Each row is a point on a tangle of strands that fork, close into loops and nearly touch. The rows are in no order.
Points whose rows are less than 45.9 apart are linked; no others are. Some points are linked to none.
(799): [-16   3  -2   3  -4  21  12 -14  -1  -1  -9  21  -4  18  -7   7  -1 -15
   6  29 -25  -6 -36  11 -22   1]
(1833): [  8 -24   8 -17  -7 -19   1  -5  -1  18  -6  -5  10 -13  -2  -7  -6 -18
  10  -6  13  14  13  -2   4   0]
(1305): [ 14 -10 -24 -12 -30  -7 -31 -19 -18  15  -3 -14   8  14 -21  12 -20  -4
   0  12  32  21  -6  -2  20 -21]
(93): [  9   4  24  13 -17  10  25   9 -28  -1  -4  21  -6  12  11   6   0  11
  26  16 -18  15  34  11  -3 -24]
(716): [  1   3  -6   2 -28  16  -1 -30 -22  -2 -13  21   2  19 -16   8  -9 -13
  26  36  -2  12  -5  14 -27 -25]
(846): [ -4  -3 -22  -7   2 -11 -31 -11  14  14 -15   1   0  10  -8 -15 -14   1
  17   4  20  14 -28  23  12   6]
(1464): [  1   6   0  -8   6 -19  -6 -10  24  -5  -5  12   3 -10   5 -18  -3  18
   8 -12 -10  -9   6   6   3  24]
(863): [-12  -8  13  19   2  21  46  27  -9   7  -2   3 -16   6   3  25   7  -8
  -3   3 -29   2  -7   1 -16  -7]
(617): [ -6   9 -26  -5   6  -1 -42  -1   6  -1   6 -20   0   7  -3 -11  -6   7
 -22  -3  32  -5 -25  -1  26  10]
(546): [ 12 -12  20   1   8 -18  37  34 -21  15  10 -10  12 -11  -1  13  11  -7
   2 -23  -3   4  27 -20   5 -29]
(1293): [  1  -7   5   3  -1  14  23   2 -14   5  19 -11  14   0 -13  15   7 -30
 -20   0   3   7 -15 -30   5 -20]
(1699): [ 31  -3   0   3 -16 -15 -12 -13 -19  -5   5  -7  11  -9   8  -8   4   9
   8 -13  15   7  31 -11  22 -12]
(1614): [ 10 -11  -4   6  19 -28  48  25  21   2  -8 -13  -5 -25   4  13   8   8
 -19 -16 -26 -16  19 -10 -16  -3]
(870): [-15   8  15  17   4  48 -12  25 -22 -10  16 -28  -8  10   0  12  16  -3
 -24  12  19   4  -8 -18   8   3]
(1570): [ 11  11   8  17   1   4  30  14 -16  -1  20   0   1   0   3  17   7   5
  -2  -8 -18  -8  20 -17   4 -17]
(817): [ -6 -11 -14 -11  -8 -10  -5 -16  10  14 -11  14  16  12 -26  -2 -17 -21
  16  17   1  14 -29   6  -1 -10]
(355): [ -8  15   3  15  -4  40 -16  10 -25 -13  10 -23 -12  15   8   8  13   4
 -22  21  26  12  -4  -6   6   1]
(1067): [ 17  20 -18  -7   7 -29 -20 -25  22 -25  14  -1  12 -13   6 -20  -1  21
   2 -13  -1 -19   6  -5  15  11]
(207): [ 15  13   0   8 -10  14 -32   0 -19 -12   7 -16  -9   2  17  -7  11  14
  -4 -11  20   5  20   7  18  16]
(1705): [ 26  -5 -11 -16  -2 -29  -8 -22  -6  -5  13 -13  29 -16  -2  -5  -2  -2
  -6 -13  20  -2  10 -19  16 -10]
(1085): [  1   2  -8  -8   5 -23  21 -12  20   4 -21  46  17 -10 -19 -14 -21   3
   9  14 -35 -10  -6   5 -24 -18]
(346): [  2 -15  -6  -8 -22  12 -31   9 -28  15  -7 -30  -8   1  -6   6  -1 -12
 -13  -8  45  27  -7  -2  18  -7]
(1670): [-10   6 -22  -6 -13  17 -22 -16  -8   6   3  -1  11  25 -22   8 -12 -18
  -8  36  17   9 -45   1   2 -13]
(833): [-22   3  -5  -4   9  11 -36  11  18  -5  -5 -17 -22   0   5 -11   8   4
  -5 -10  17  -2 -21  16   9  42]
(1647): [  5   3 -13 -10  -6   0  -7 -15  -9   1  19 -13  20   2 -13   3  -1 -18
 -16   6  14   1 -23 -22  15 -13]
(1731): [  4  19 -14   7   9 -20 -23 -20  41   3 -20  21  18  17 -20 -29 -22   7
  30   6   0   1 -19  20  -1 -14]
(996): [ 10  -4   7 -15   0 -28  -2  -6  18  10 -24  28  11 -22   8 -24 -19  13
  18   2  -9   2  21  13 -10   4]
(241): [-10  -4  20   9   3  30 -16  26  -4 -10  14 -30 -22   0  13  12  18  -2
 -12 -20  13   1  11  -1   7  25]
(721): [  3   5   7  13   3   2  19   2   1 -13  15  -2  -5  -9  11  11   7  11
  -8 -16 -17 -11  20  -7   3   1]
(816): [  8   1  -3   1 -13  10 -12 -15 -13   2   8  -7   4   1  -2   1  -3  -1
  -4   9  18  13   1   0  11  -1]
(621): [ 10   7   7  10   0  12 -11   3 -11 -14  20 -13  -7  -3  18   0  16  10
  -7 -14   8  -2  20  -6  13  12]
(267): [-16  12  -1   3   9  18 -27   6  11 -16   6  -9 -20   7  12   0   8  11
  -7  -1   8  -8 -13   8   7  41]
(923): [  4   9  14  12  -1  12 -12  -1   3 -20   2   2 -22  -2  20  -1   9  23
   7 -12 -14  -1  36   8   4  29]
(508): [  2 -13  14  -9  12  -9 -14  14   1   1  14 -28 -10 -16  12  -7  13 -11
 -13 -33  27  -8   0  -8   1  18]
(458): [ 14  15  -6  -5   7 -22 -26 -18  23 -27   5  -2  -2 -16  15 -15   7  30
   0 -22  -4 -15  22  -4   7  31]
(1569): [-20  21  -2  10  10  33 -15  -4   0 -21  18 -10  -8  17   4   8  11   2
 -19  18  -6 -14 -17  -6  -6  20]
(326): [  2 -19   3  -4 -13  -4  12  -5  -9  17  -7   7  16  -2  -2   2  -9 -21
  13   7   2  18   6  -2  -3  -7]
(413): [ 12   9  -1  -2  11  -6 -21  -5  23 -23  11 -14 -11 -14  19  -1  10  21
  -4 -26  -3 -18  34  -3   6  35]
(836): [ -6  24 -15  -1  19   5  -8  -8  21 -23  19  -5   7   8  -5   1   2   4
 -18   6 -11 -26 -25 -14   9  15]
(484): [-26  20  -6  11   7  38 -27  -6  -8 -20   5 -13  -5  25   3   6   7   1
 -18  34  10  -9 -26   3  -8  20]
(1828): [  4  -6   9  15  15 -10  51  39  -7   8   5  -9  -5  -9   2  19  12   8
 -10 -15 -27 -11  23  -8  -6 -20]
(387): [ -6  20 -12   6   6  16 -42  -6  -4 -17   5 -20 -18   9  12  -6   4  20
 -16   5  21  -5  -5   8  14  32]
(1508): [ 11   0 -14  -5 -30  10 -22 -23 -21   1 -18   7  -9  18  -9   1 -15   9
  13  26  24  23  -2  25  -3 -12]
(252): [  1   6 -20 -13  18 -26   0 -12  28  -2  12  -5  14  -4  -3 -12   0  -2
  -3 -14  -1 -19 -22  -9  10   9]
(747): [ -9  -8   2  14   6  15  53  16  -7   4  -3   7  -5   0  -3  20  -1  -9
 -18   2 -35 -11 -11  -3 -12 -17]
(163): [ 19 -21  24  -9   6 -36  16  24  -9  11  -6   1   2 -17  20  -5   9  -3
   9 -25   6   7  52  -6  -1 -11]
(378): [ 13 -12  -2  16  11 -26  57  41  11  10  -8  -1  -3 -22  -6  16   1  12
 -16  -5 -33 -10  25  -4 -14 -16]
(848): [ 13  -5  -1 -16  -7 -23 -17 -22  12   6 -23  27  20 -13  -4 -30 -21  10
  26   8   4  12  21  11  -4  -4]
(1883): [ 11 -12  -9  -8 -15  -7  22 -15  -5   3   1  18  29  -2 -27  12 -14 -23
   6  13 -15   1  -4 -17  -8 -32]
(950): [  7   1  14 -11  -4 -15  -2 -10  20   6 -28  43  12 -17   1 -30 -23  24
  11   7 -21   2  32  17 -24   3]
(1129): [ 18 -17  18 -15   2 -32  26  11  -5  16  -9  16  18 -23  13  -1   1  -3
   6 -10  -4   8  42  -9  -2 -22]
(1518): [-13  15  21  19  -3  48  -1  23 -29 -19   7 -13 -20  25  17  17  16   1
   3  15   6   8   6   5  -4   4]
(1436): [  6  -6 -15 -12  -1 -10  18 -15   1   2   6  10  23  -4 -18   1  -8 -20
  -2   3 -10  -7 -18 -21   0 -15]
(512): [-24   1  -6  -3  15   5 -22   8  26   6 -10  -3 -11  11   2 -10   1  -3
   4   0  11   1 -36  20   1  29]
(1231): [-15   0  24  21   4  20  32  35 -19   7   3  -3 -21   9   9  19  17   1
   4  -5 -23   6   1   3  -6  -2]
(908): [  3   6 -12  -6  19 -30 -37  -4  36   0 -13  -3  -1   2   7 -30  -1  18
  18 -19  11   3  -8  19  14  26]
(295): [ -3   4  22  14   6  15   8  39 -24   0  29 -27 -13  -2   7   6  23  -3
 -11 -27  15   1  10 -30  13 -13]
(717): [-18 -20   7  -8   0   1  26  -2  11  20 -22  19   0  -3  -5   1 -12 -18
  14  13 -15   8 -16  13 -15   2]
(321): [ 12  -8  11  -1  -1 -20   1  -3  10   0 -12   7  -5 -20  21 -11   1  17
   9 -21  -4  -4  42   2   2  21]
(1214): [ 19  -1  -7 -10   5 -21   8 -13   0  -8  23 -14  20 -12   3  -1   5  -5
 -13 -17   8  -9   7 -28  12  -8]
(1382): [  2 -25   6 -22   9 -34  22   3  12  19 -17  14  20 -24  -8  -4 -15 -15
   4   0  -8   7  11  -4 -11 -13]
(614): [-20   7  18  10  10  34   0  20  -7  -5  18 -25  -5   2   1  15  19 -11
 -29   1   4  -8 -18 -30   1   3]
(210): [ 14   4   3  17  -8  -3  34  -2 -14   0 -12  38   6   0  -9   7 -13   5
  11  23 -33 -14  25   1 -18 -42]
(692): [  7  18 -29   4   4 -19 -31 -23  35  -6  -4  15  11  22 -19 -30 -19  11
  22   8  11  -2 -20  20  10 -13]
(429): [  8 -14 -28 -20 -14 -27 -35 -11   3  17  -9 -15   9   8 -19  -4 -18  -2
   8  -5  34  18 -21   7  17  -8]
(340): [ 10   9 -20  -6 -14  -9 -23 -29  -4  -4   6   3  10   7 -16  -9 -11   1
   6  17  11  -1 -16  -1  15 -12]
(180): [ -5   2  -1  -1   2   2   3 -14  15  -1  -2  14  -2  -5   2  -3   0  -3
   4   8 -12 -10 -18   8   0  12]
(1125): [  2   8 -13  -9  20 -25  18  -1  28  -9  11  -5   8 -12  -3  -3   4   3
 -12 -18 -16 -24 -16 -15   0   9]
(1732): [ 14  -1   9   5   9 -23  11   5  16 -15  -2  -1 -10 -22  17   3   5  31
   3 -25 -16 -17  53  -4   0  15]
(1159): [ 17   9  14  13  -5   5 -15  15 -24 -11  21 -24  -5   3  12   2  17   9
   0 -25  18   5  32 -12  28  -5]
(1064): [  6   7  -8   9  -2   6  26 -16  -6 -13  16   8  16   1  -3   9  -1  -2
 -11   4 -18 -23  -3 -15  -1 -15]
(21): [-17   6 -19   1  15  -6 -22   0  30  10 -12  -4  -1  16  -8 -17  -9  -1
   9   3  12  10 -39  26  11  16]
(16): [  3  10   9   1   7   4 -21   8  14 -22  12 -11 -26  -6  22   6  11  20
   2 -29  -7 -10  42   3   5  38]
(796): [ -8   6  -9  -5   8 -16  -1 -18  24   2  -8  20   8   0  -9 -17 -11   0
  17   4 -12  -5 -24  10  -2   3]
(695): [-11  -5 -10 -12  22 -29  16   3  37  19 -26  29  13  -5 -13 -15 -18  -2
  14   3 -24  -6 -16  12 -14   1]
(1471): [  0  17  10  14 -17  20  -9 -11  -3 -21   5   8 -18   8  21   1   9  22
  11   4  -9   0  24  13  -2  18]
(748): [  5   5   6   8 -21  32 -25  -4 -31 -10  -9  -5 -17  11  10  -3   4   8
   0  12  24  21  10  15   8   9]
(1583): [ 18 -22 -14 -24 -18 -26 -14 -21   5  16  -5  -7  26  -1 -15   2 -13 -14
  12   5  18  16  -3 -10  13 -14]
(929): [ -8  20 -10   9   5  15  -5 -12  10 -22  13   5  -1   7   2   1   4   9
 -11  16 -17 -24 -15  -2  -5  19]
(1474): [-11   9 -19  -9  20  -8 -30   3  20  -5  13 -27   6   3  -6 -14   5   1
 -19 -11  25  -9 -36  -7  21  15]
(181): [  2   0 -14  -8 -10   2   0 -22   8   8 -12  26  16   9 -20  -7 -19 -12
  17  25 -10  -2 -16   6  -7 -13]
(1246): [ 14 -15 -20 -16 -26 -15 -14 -20  -6  12  -3 -12  19   7 -31  11 -18 -12
   9  17  20  17 -12 -10  11 -19]
(1131): [  4 -23   7  -2   2 -19  40  13   0  17 -13  19   9 -15   2   6 -12   2
  -1   8 -21   2  26   1 -11 -21]
(539): [ 19   1  10   6  -1 -11  25  12 -23   2  14  -7   5  -6   7   8   6  -2
   5 -13  -6   1  25 -19  14 -24]
(1013): [  1  -6  20   2  10  -3  -8  28  -5 -11  21 -27 -21 -16  22   6  22   5
  -7 -46   8 -11  34  -7   6  16]
(1556): [ -9 -29  15 -25   7 -33  21  10  21  29 -29  22  12 -17   5  -9 -15 -18
   6   0 -11   6   8   6 -19  -1]
(1709): [ 15 -21  11 -10  -1 -22  -7   4  -8   9  -7  -9   4 -17  11 -13   7 -10
   5 -24  25   9  24  -3   3   2]
(274): [  9  14  18  17  -6  18   1  20 -34 -10  14 -11 -14  12  11   8  11   5
   8  -2   2  11  18  -3  10  -7]
(1313): [-11 -19  12 -20  11 -20  -5   3  31  22 -32  19  -2 -15   7 -21 -11  -2
  19  -5  -2  14  -3  20 -13  23]
(280): [-11 -13   7  -6  15  -1  21  13   7  10  18 -20   2 -12  -3   9  15 -20
 -21 -20   4  -7 -21 -23  -6   4]
(1283): [-13 -26  13 -15  27 -26  27  24  23  10   3 -23 -14 -16   4   3   9  -7
 -19 -38   1 -18  -8  -8 -22  19]
(222): [  7  26 -19  12 -10  16 -25 -27 -11 -22  12  -7  -4  16   0   3   1  23
 -11  22  13 -11  -4  -2  10   4]
(1277): [-17   9  -1   2  -4  32 -11  -7 -13  -3   3  -9  -4  20   1   6   3  -4
 -15  31  11   6 -27   7  -5   9]
(906): [ 19  11  -4   2   1   2  -2 -12  -1 -17  30 -15  14  -9   5   2  12   9
 -18 -17   7 -15   8 -26  19   0]
(1720): [ -4  17   9  18 -19  29   3  -7 -36 -15   1  10 -10  22  11   7   9   3
  16  23  -2  13  11   9 -11 -17]
(192): [ -2   9 -23   0 -18  17 -12 -25 -18  -8   3   9  14  30 -17   7  -9 -10
   6  37   8  -1 -34   5 -13 -22]
(705): [ 10 -19  17  -4   5 -12 -15  18  -6  -6   9 -25 -16 -15  14  -7  20  -4
  -3 -41  25   0  24  -8  -3  21]
(1149): [ -3  -6   3  11   4  -1  42   2   5   8  -9  15   1  -5  -1  14  -2  -4
  -8   4 -34 -12  -1   2 -14 -13]
(509): [ 10 -12  24   5   6 -18  11  26  -9   3   6  -7  -7 -16  19   3  13   2
   6 -30   4  -4  38  -9   6   1]
(1907): [-12  10 -12   4  12   5  15  -7  19  -5   0  12   5   6  -7   1  -7  -6
  -7   7 -25 -16 -35  -4  -5   8]
(586): [-17 -22  19  -2   6  14   8  21   1  12   8  -9 -18 -13   8   3  14 -12
  -7 -22   5   0  -4   2  -4  15]
(1863): [-12  26 -31   2   9   2 -35 -15  11  -6   7 -11   8  25 -15 -11  -8   6
  -8  21  17  -7 -44   8  12   0]
(57): [-13   9 -19  -5   9  -9 -13 -10  17  -2  11 -12  13   2  -8 -10   4  -8
  -8  -6   4  -8 -35  -6  14   7]
(925): [  7 -22  11 -13   6 -27  29   6   7  16 -11   7  11 -22  10   0  -4  -5
  -1 -12  -8   1  24  -5  -9 -13]
(453): [ -7 -22  16 -12  21  -8  20  19   8  11  14 -27  -7 -18   5   4  15 -22
 -17 -36  13 -14  -8 -15 -15   9]
(849): [  9   4 -17  -9  -6 -15 -32 -19   7  -1   0  -6   3  -1  -1 -20   2   9
   4  -8  21   4  -8   6  16  13]
(414): [  0  -9  13  -9 -17  -3   9 -11  10  12 -29  48   9 -11  -8  -8 -28   6
  21  27 -19   8  22  17 -27 -20]
(1849): [-19  19 -23   5  15   8 -23  -1  17  -2   7  -7   4  22 -11  -4  -3 -10
 -10  19  10  -8 -52  13   9   5]
(1451): [ -2  24 -34   4  10 -13 -34 -17  25  -1   1   0  11  27 -13 -20 -11   6
   5   6  16  -6 -33  16  19 -10]
(1827): [ 25  -9 -12 -16 -15 -24 -13 -24  -8   4   5  -5  25  -7 -13  -7  -7  -7
   5  -4  18  10  10 -10  15 -17]
(1128): [ 13  18 -21  -2  -1  -7 -16 -25   9 -17  16  -1  14   1   0 -15   1  14
  -5   1   2 -19  -4  -6  15   5]
(826): [-14   1   2   1  11  22 -10  10  -1  -2  24 -29  -5  -4  -1   8  13 -11
 -30 -11  18  -5 -18 -19   8  11]
(789): [-15  10 -15   2   1  27 -10  -6  -8  -3   3  -5   6  19 -13   5  -2 -14
 -12  33   3   5 -46   1  -6  -5]
(228): [  2  27  -7  21  -8  31 -12 -16 -20 -29  18  -4   1  21   8   7   9   8
  -7  28   7  -7   2  -2  -4   0]
(1838): [ 27  -6 -12 -21 -13 -30 -34 -26   9   9 -20  12  19  -8 -12 -27 -21  16
  24   0  16  12  18   6   3  -1]
(185): [  0   0 -10 -17  21 -41  11  -5  37  11  -6   9  23  -2 -13 -15 -11 -13
   9  -7  -7 -10 -26   0   0  -7]
(246): [ -4   3   7   5   3  -8  17  -4  18   2 -20  24 -12 -11   4  -6  -7  17
   8   4 -36  -9  10  14 -18  11]
(573): [ -8   0  11  -6  -1 -10  15  -7  18  16 -35  49   4 -11  -8 -16 -21  17
  12  16 -30   2  21  17 -29  -3]
(1542): [-16   4  -6  -3  24 -16   4   0  36   9 -15  17   3  -3  -3 -14 -10   0
  12  -6 -18  -7 -25  12  -6  20]
(540): [  1  15 -25   1  -2  -1 -52  -8  -2  -7  -5 -18 -12  13   8 -12  -7  23
 -20   0  32  -3 -13  12  26  17]
(663): [ 11  -3  15  12  15 -15  36  45 -21   5  20 -16  -5 -12   6  17  14   3
  -5 -27 -16  -6  20 -24   7 -22]
(865): [-10  -5   7   5 -11  18   5  -9  -8   7 -14  14  -5   5   3   2  -1 -11
  13  21 -12  16  -5  15 -15   5]
(1533): [ 11  -5  21   4  14 -20  13  39   0  -5   3 -12 -20 -18  20   5  14  19
   2 -39  -9 -11  52  -3   0   5]
(1204): [ -2  -5  18   6   0  19  26  19 -20  11  18 -13   4  -2  -4  16  10 -21
 -13 -10   0   7  -3 -23   4 -22]
(200): [ -9  13  11  21 -12  29  19   3 -25 -12  -2  15 -15  23  12  16  11  13
  13  25 -21   7  12  13 -19 -19]
(1270): [  2   4  -1  -2   7  17 -22   3  -8 -12  19 -33   4  -2  -6   2   9  -2
 -33   0  28  -9 -13 -26  19   0]
(359): [-16   5 -18  -1   6  13   8 -12  10  -1   0  20  10  18 -16   2  -9 -21
  -1  22 -24 -13 -43   6 -14  -7]
(456): [  0   5  16  15 -16  19  -6  -1 -15  -6  -7  12 -19   7  18   0   5  12
  15   5   1  18  20  18   1  18]
(1071): [  7  -8  16  -1  10 -15   6  24  14 -10   1 -10 -24 -19  26   6  12  20
   5 -38  -9  -9  57   6  -4  25]
(887): [-11   1  16   8 -16  20  22  -8 -14   7 -19  29  -6  13   2   6  -7  -4
  24  30 -19  14   7  20 -25 -14]
(958): [ 17 -16 -24 -23 -11 -26 -32 -13  -5  14   1 -24  11  -3 -17  -3 -10  -7
  -4 -12  40  17 -11 -11  25 -12]
(1237): [  1  -7   9  14  -7   3  36   5   5   9 -29  39  -1  -8  -4   3 -16  17
   8  26 -40  -6  22  15 -30 -18]
(497): [  6   2  23  10  12   8   7  35 -15  -8  29 -25 -19  -3  13  11  24   6
  -7 -34   2  -8  25 -13  10   1]
(921): [  5 -19 -16 -17 -11  -5 -29  -2 -14  15  -2 -30   4   0 -13   2  -2 -12
 -16 -11  42  19 -10 -13  20  -7]
(1233): [ 13   6  12  16 -10   6  30   0 -24  -1  -3  27   2   2   4   7  -7  11
  17  14 -29   1  30   1 -10 -28]
(1203): [  5  -7  -7   2   0  -9  37  -9  11   4 -19  36  10 -13 -11   5 -15  -1
  -2  13 -34 -13   3   3 -18 -18]
(24): [  9  12   9  19 -17  26 -28  10 -37 -12   7 -18 -15  11  16   3  12  11
  -4   0  26  17  19   7  21   6]
(1519): [ 21  -3 -18 -12 -10 -20 -36 -23   2   8 -17   6   7  -1   0 -22 -10  15
  14   1  19  14   7  17  14   8]
(745): [ -8  -1  13  15  -6  13  35   4  -5   2 -20  32 -13   4   2   6  -5  14
  15  19 -34   5  14  17 -23  -6]
(426): [-11 -11   4  -9  19   2 -11  11   6  -3  21 -32  -5 -11   4  -9  14 -12
 -25 -29  23  -7 -17 -16  -1  22]
(435): [  4  24 -21   6  -2   6 -34 -22   0 -14  10  -4   1   7  -1 -11   1  15
 -11  15   8 -11 -17  -1  16   8]
(1424): [  4  -1  -5   4 -31  18 -23 -14 -34   0 -18  -8 -13  17   4   2  -5   5
   5  15  29  26   6  18   5  -5]
(235): [-22   9  10  11  -2  31  14 -11   3  -7 -11  24 -17  16   3   8  -1   6
   8  29 -28  -4 -16  19 -27   6]
(236): [  9 -15  -4 -21   2 -37  27  -5  22  17 -19  29  22 -17 -13   0 -20 -10
   1   6 -17  -3   7  -6 -15 -22]
(317): [-20   4  12  15   4  35  20  15  -1  -8   4  -5 -22   9  11  24  14   2
 -12   1 -28 -10  -3   4  -9  17]
(1892): [ -5  -3   0   5   2   7  12   0   0  -3  13  -4  -1  -9   5  -1   4  -7
 -10 -11  -1  -3   1  -8   3   7]
(472): [ -5  22  11  21   1  39   4  12 -33 -15  16  -5  -7  25   9  19  20  -2
  -7  18   0  -1  -1  -5  -2 -13]
(582): [-17  -1   4  -2  11  10  13   5   7   1   7  -7  -1  -4   1   6   8 -10
 -14 -10  -3  -5 -28  -9  -1  10]
(869): [ 12  14   2  17  -5  13  26  -4 -20 -11  25   2  13   6  -3  16   7  -2
 -10   0 -13  -5  10 -21   5 -25]
(1777): [-19 -12   9  -3  -2  17  14   1  -3  19 -14   8  -7   2   0   4  -4 -21
   8  11  -6  14 -24  12  -9   5]
(1751): [  0  10   1   8 -23  23   0 -23 -29  -7   0  14  -1  21   2   8   0   0
  20  30   5  12   3  15 -20 -13]
(1162): [ -1   2 -28 -13 -18   2 -35 -18 -15  13 -11 -12  -3  21 -20   5 -18  -2
   2  21  28  17 -28   8  13 -13]
(1408): [ -8  -8  14   5  -1  18 -24  20  -1 -10   0 -19 -27  -9  20   0  15  -2
  -1 -26  14   3  18  11  -2  38]
(269): [  5  -3   8   1 -16   4  18 -20   1   4 -22  46  12   0 -18   1 -21  -4
  24  29 -22  -5  12   8 -27 -31]
(560): [-17   3  16  20  -7  30  34  12 -12  -9 -16  19 -23  15  13  19   2  14
  17  21 -37   6   8  20 -23  -4]
(583): [ -8   2  29  16  -2  22  20  35 -32   3   2   1 -20  15  14  18  16  -2
  23   2 -10  19  10   8   1 -10]
(1566): [  2  -9   5  -4  21 -27  29  13  22  -4   3 -14  -4 -25  11  11   6  10
 -12 -30 -18 -25  16  -9 -11  13]
(972): [  3 -24   4 -12  -8 -10 -17   7 -10  16  -7 -17 -11 -15   6 -10   7 -16
   1 -23  32  21   0   3   7   8]
(179): [-25  -3  28  12  13  28   2  39   0  -7  17 -22 -34  -2  13  16  22  -4
 -11 -23  -3  -5  11  -4  -4  19]
(65): [ -8 -12   2 -12  18 -24  28  11  23   9  -1  -4  -9 -22   8   1   5  -5
 -12 -22 -11 -14  -1  -2 -13  11]
(1584): [ -3  -8 -20 -15  -7 -17 -27 -15  10  18 -12   1  12  11 -21  -6 -19  -8
  21   8  18  17 -27   9  12  -7]
(1665): [  9 -10   9  -5  -2 -18 -19  -2   8   1 -19   5  -5 -19  17 -20   3   9
  11 -18  11   7  27   9   1  26]
(1068): [-16   5 -11  -2   6  12 -10  -6   3   1   6  -2   6   9 -15  -2  -1 -15
  -8  11   4  -6 -43   3   5   6]
(1054): [-19 -16  13 -11   8  13  -1  16   6  15  -4 -13 -15  -8   2   5   4 -18
   3  -9  12   9 -25  13  -6  21]
(576): [  9   5  15   8  -5   9  -8  23 -32  -2  25 -29  -3   2   5   2  24  -6
  -7 -25  24  10  19 -22  22 -14]
(1343): [  5   1  -7  -8   1  -6 -22 -13   6  -3   5 -16   0  -9  -2  -8  10   3
 -13 -14  18   1  -7  -2  16  13]
(1623): [ -1 -11  13  -4   0  -5 -22   8   7  -3  -9 -11 -15 -15  21 -12  11   1
   4 -24  15   8  13  10   2  39]
(820): [ -8  17 -10  12   2  21  10 -16  -4 -19  17   5   9  12  -4  11   7  -8
 -18  16 -19 -23 -15  -9  -8  -2]
(51): [  8   5 -17  -4 -10   7 -21 -14 -15  -3  20 -20  14  -3  -6   2  -3   0
 -29   3  25  -2  -6 -25  19 -11]
(1167): [ -7  23   4  18  -2  43 -12  -1 -31 -19  11 -12  -5  25   7  10  17   9
 -16  30  11   0  -1  -6  -7  -3]
(1012): [  8 -15  -5 -10 -23  -5  10 -19  -6   9   1  16  23   0 -23   5 -14 -18
  16  21   1  16   6  -7  -2 -24]
(182): [  5   1  -4  -4 -13   1   6 -26   6   0 -15  40  10   5 -16  -6 -17  -2
  22  27 -15  -1  -6  15 -24 -15]
(1202): [  4   5  29  19   0   8  33  31 -31  12  -3  14 -17  13   8  14   6   6
  26   8 -20   9  25   8   1 -22]
(904): [-13 -23   1 -14  -3   4 -16   9  -4  19  -9 -18 -12  -6   0  -2   2 -23
  -2 -12  29  21 -21   8   3  15]
(344): [  0 -16   8  -2  -5 -12  43  16   5  20 -28  34   8 -16  -7   0 -13   2
   3  21 -37   3  29   7 -22 -25]
(1190): [  3  -1 -21  -8 -30   1 -31 -27 -13  12 -18   5  -1  21 -21   2 -24   4
  14  26  20  22 -17  20   4 -16]
(332): [  8  -6 -12 -18  -2 -28  19 -11  25   4 -14  34  28  -8 -28  -6 -31 -11
  13   8 -23  -7  -8  -7 -14 -26]
(666): [-19   1  24  16  12  26  19  44  -7   3   6 -12 -35   0  10  19  16  -2
   0 -17 -19   2  10   6  -3  14]
(117): [-11 -18   6 -18   8 -19  20   7  25  25 -29  31   5 -13  -7  -6 -17 -16
  13  10 -18   8 -11   8 -18   1]
(395): [  3  -4  -7  -7   4  -3  17  -7   0   3  19  -8  21  -3 -10   2   3 -21
 -15  -2   5  -3 -25 -28   9  -9]
(1132): [ -6  18 -19   1  21  -6  11  -6  27 -20  21  -2  13   3  -3   5   1   4
 -24 -10 -25 -35 -18 -16   5   4]

A tip is a point with one link. Name the tips that can be reached along the links from each point below, in the order of the rows.
(863) => (716), (210), (235)
(1214) => (1518), (906), (586), (1204), (456)
(617) => (346), (1731), (192), (1343)

A piece is all that can be reached along the links. How many separate loops has the piece of each point below (a circle has one, a figure eight two, a Y none), and how many tips (points with one link)?
(429) => loops 2, tips 4
(796) => loops 2, tips 3
(435) => loops 0, tips 5

How many points has the smallest loop of links through each point below? Write - if it is on no loop.
(1283) => 15
(509) => 23
(887) => 12
(1125) => 11
(228) => -
